A landscape with many peaks, sampled at points; each row gives a point and its height.
From any point a climber steps to the highest of the 6 points nearest to it. It stops when none of these is higher. Distance is the straight distance between rows; heights are no part of it.
pored (h 24.6): [143 133  88  83  87 145 129 101 107]
tusa (h 37.3): [ 93  85  98 180 179 126 142 187 165]
zab (h 31.0): [162 102 132 107  86  99  98 110 108]
finis (h 33.0): [ 94 143 136 132 190 113 142 164 155]
funoz (h 61.0): [134 123  60  89 189 139 144 139 153]
zer (h 9.7): [138  75 147 144  83 134 113  87 113]
lada (h 49.3): [124 121 138 180  85 188 171  94 109]
vun (h 38.6): [109 149  91 103 136 158 148 120 127]
Pobun (h 41.1): [109 102  80 137 191 127 136 182 166]
ras (h 27.9): [111 154 113 113 116 140 141 116 126]
nopo (h 44.5): [126 128  94 113 190 118 134 162 159]
duka (h 6.8): [132  88 112 131  63 163 137  84 114]
Nazo (h 25.9): [130 167 101  86 143 116 130 143 129]
ruli (h 0.6): [129  96 159 179  86 144 129 101 105]
ran (h 23.4): [160 110 116 100  82 121  99 109 110]
vano (h 31.8): [ 95 137 110 126 156 163 170 121 139]
Tob (h 26.3): [152  76 180 156 109 109  92  99 123]
neri (h 34.3): [108 149 129 113 190  92 123 177 149]
tuz (h 21.9): [139 109 161 200  75 169 153 100 103]
Funif (h 43.9): [155 163  93  84 186 100 127 167 156]
fofal (h 37.6): [162 106 156 116  89  94  91 116 107]
nef (h 13.9): [124 112 101 116  76 155 130 100 109]
potol (h 31.4): [161 183 105  67 141 102 116 149 133]
zipi (h 10.2): [129 115 183 178  85 118 112 121 112]
sabuz (h 12.8): [141  92 175 158  91 125 106 104 119]
mik (h 2.8): [154 103 183 213  88 157 146 109 109]
fev (h 21.8): [158  68 196 134 133 105 100  82 130]
fotu (h 20.3): [147 159 127  87 115 100 110 142 113]
ter (h 36.0): [ 97  92  80 146 185 154 155 151 159]
Dal (h 25.2): [155  76 193 129 133  88  81  97 129]
folun (h 11.0): [111 144 166 160 101 127 128 128 115]
suvo (h 27.1): [125 172 128  96 171  98 123 161 145]
nugo (h 0.4): [122 145 184 191  99 147 131 132 110]
dadug (h 51.2): [151 131  58  87 196 128 135 156 164]
suz (h 19.1): [115 165 113 102 127 125 131 137 121]
ruva (h 35.7): [ 88 119 127 160 187 136 152 162 158]
rigun (h 33.5): [109 125 123 156  87 177 161  98 114]
segip (h 8.0): [127 116 124 137  78 146 124  94 108]
Nezop (h 31.7): [125 148  88  94 118 152 138 112 123]
Fogu (h 33.9): [ 92 138 151 179 181 141 170 161 151]
naro (h 52.2): [120 167 141 111 120 107 115 147 117]
kuvif (h 29.1): [169 128 125  95  89  94  97 133 117]
vepav (h 29.0): [100 163 156 127 155 117 136 153 134]
dubop (h 27.7): [109 152 119 112 144 132 145 136 131]
gup (h 39.2): [185 176  75  76 186 105 115 147 167]
zira (h 15.5): [141 176 154 108 114  85  89 153 107]
Gosak (h 37.7): [103 145 106 113 172 141 154 135 149]
tir (h 9.9): [148  77 126 120  82 140 112  86 111]
vege (h 33.8): [ 92 149 150 140 188 103 142 168 158]
Zitet (h 32.1): [177 151  76  79  91 123 100 116 119]
rofo (h 20.1): [152  64 164 139  99 118 100  90 120]
sibe (h 8.8): [117 139 139 131  91 128 127 123 111]
Lilu (h 38.8): [146 100 182 149 103  94  86 121 111]
tirug (h 20.9): [105 146 123 124 108 142 143 119 117]
tufif (h 27.8): [107 144 122 126 118 158 157 111 116]
rivo (h 31.2): [149 156  86  81 103 126 122 118 113]
vulu (h 20.4): [115 182 161 115 149  92 117 164 124]
rida (h 35.4): [ 96 121 135 173 197 116 147 180 167]
kigan (h 29.3): [162  70 164 110 111  97  85  91 118]
moko (h 22.1): [ 97 168 153 138 130 119 135 145 122]
Nepim (h 47.9): [143 104 166 132 104  93  86 131 104]
laf (h 20.5): [139 171 147 102 105  90 103 149 116]
Bifab (h 27.2): [127 134 178 150  97 107 102 129 110]
luk (h 21.5): [140  95 149 133  88 123 101 105 119]
beket (h 42.2): [ 98 103  76 128 181 174 168 124 149]
Rigu (h 26.7): [183 106  93  85  82 124  96  99 113]
banar (h 25.0): [104 143 130 163 110 165 164 113 124]
lezuk (h 31.3): [107  68  46 161 168 153 127 182 146]
piro (h 22.9): [101 135 106 136 114 180 177  99 118]
pamo (h 13.3): [104 170 167 157 113 115 123 141 113]
temar (h 25.6): [172  52 166  99 132 100  89  80 126]
Kam (h 47.1): [132 108  72 109 191 122 124 172 168]
Napu (h 19.0): [122 119 135 149  78 156 141 106 116]
Lunag (h 19.9): [102 158 151 180 131 163 175 130 126]
vid (h 40.0): [156 179  72  72 151 123 124 130 143]
Duzo (h 33.2): [130 128 175 132 103  88  82 143 111]
Nufut (h 18.0): [157  86 102 104  80 132 114  92 110]
Ritel (h 35.9): [163 172  82  68 127 121 116 117 125]
kudas (h 26.8): [140 175 115  79 159  98 117 153 135]
Sufar (h 19.3): [ 91 153 143 146 126 143 158 125 122]
zif (h 34.5): [ 86 132 119 158 171 156 178 131 153]
Tukil (h 49.8): [133 149  68  87 166 155 149 127 141]
Talor (h 38.0): [ 97  94  94 153 193 140 143 161 162]
zekis (h 9.8): [140  87 197 184  99 122 107 104 113]
bolu (h 18.9): [103 168 175 180 139 150 164 142 131]
Fazil (h 21.2): [181  70  95  89  87 123 103  82 115]
Ker (h 24.5): [ 93 169 164 156 151 131 150 151 136]
sato (h 32.6): [ 94 146 124 139 165 141 162 138 142]

Call two points neighbours if one is among the 6 nearest of the other. Go from one point of each pair to the other, from neighbour to neighbour, staying as high as possible. Name the lowest point that can't be avoided.
Nepim, lada => tufif
Nepim, naro => moko
Nepim, funoz => kuvif

Where does a climber stop that starts at each point below?
luk => Nepim
ruli => lada
tir => Nepim
Napu => lada
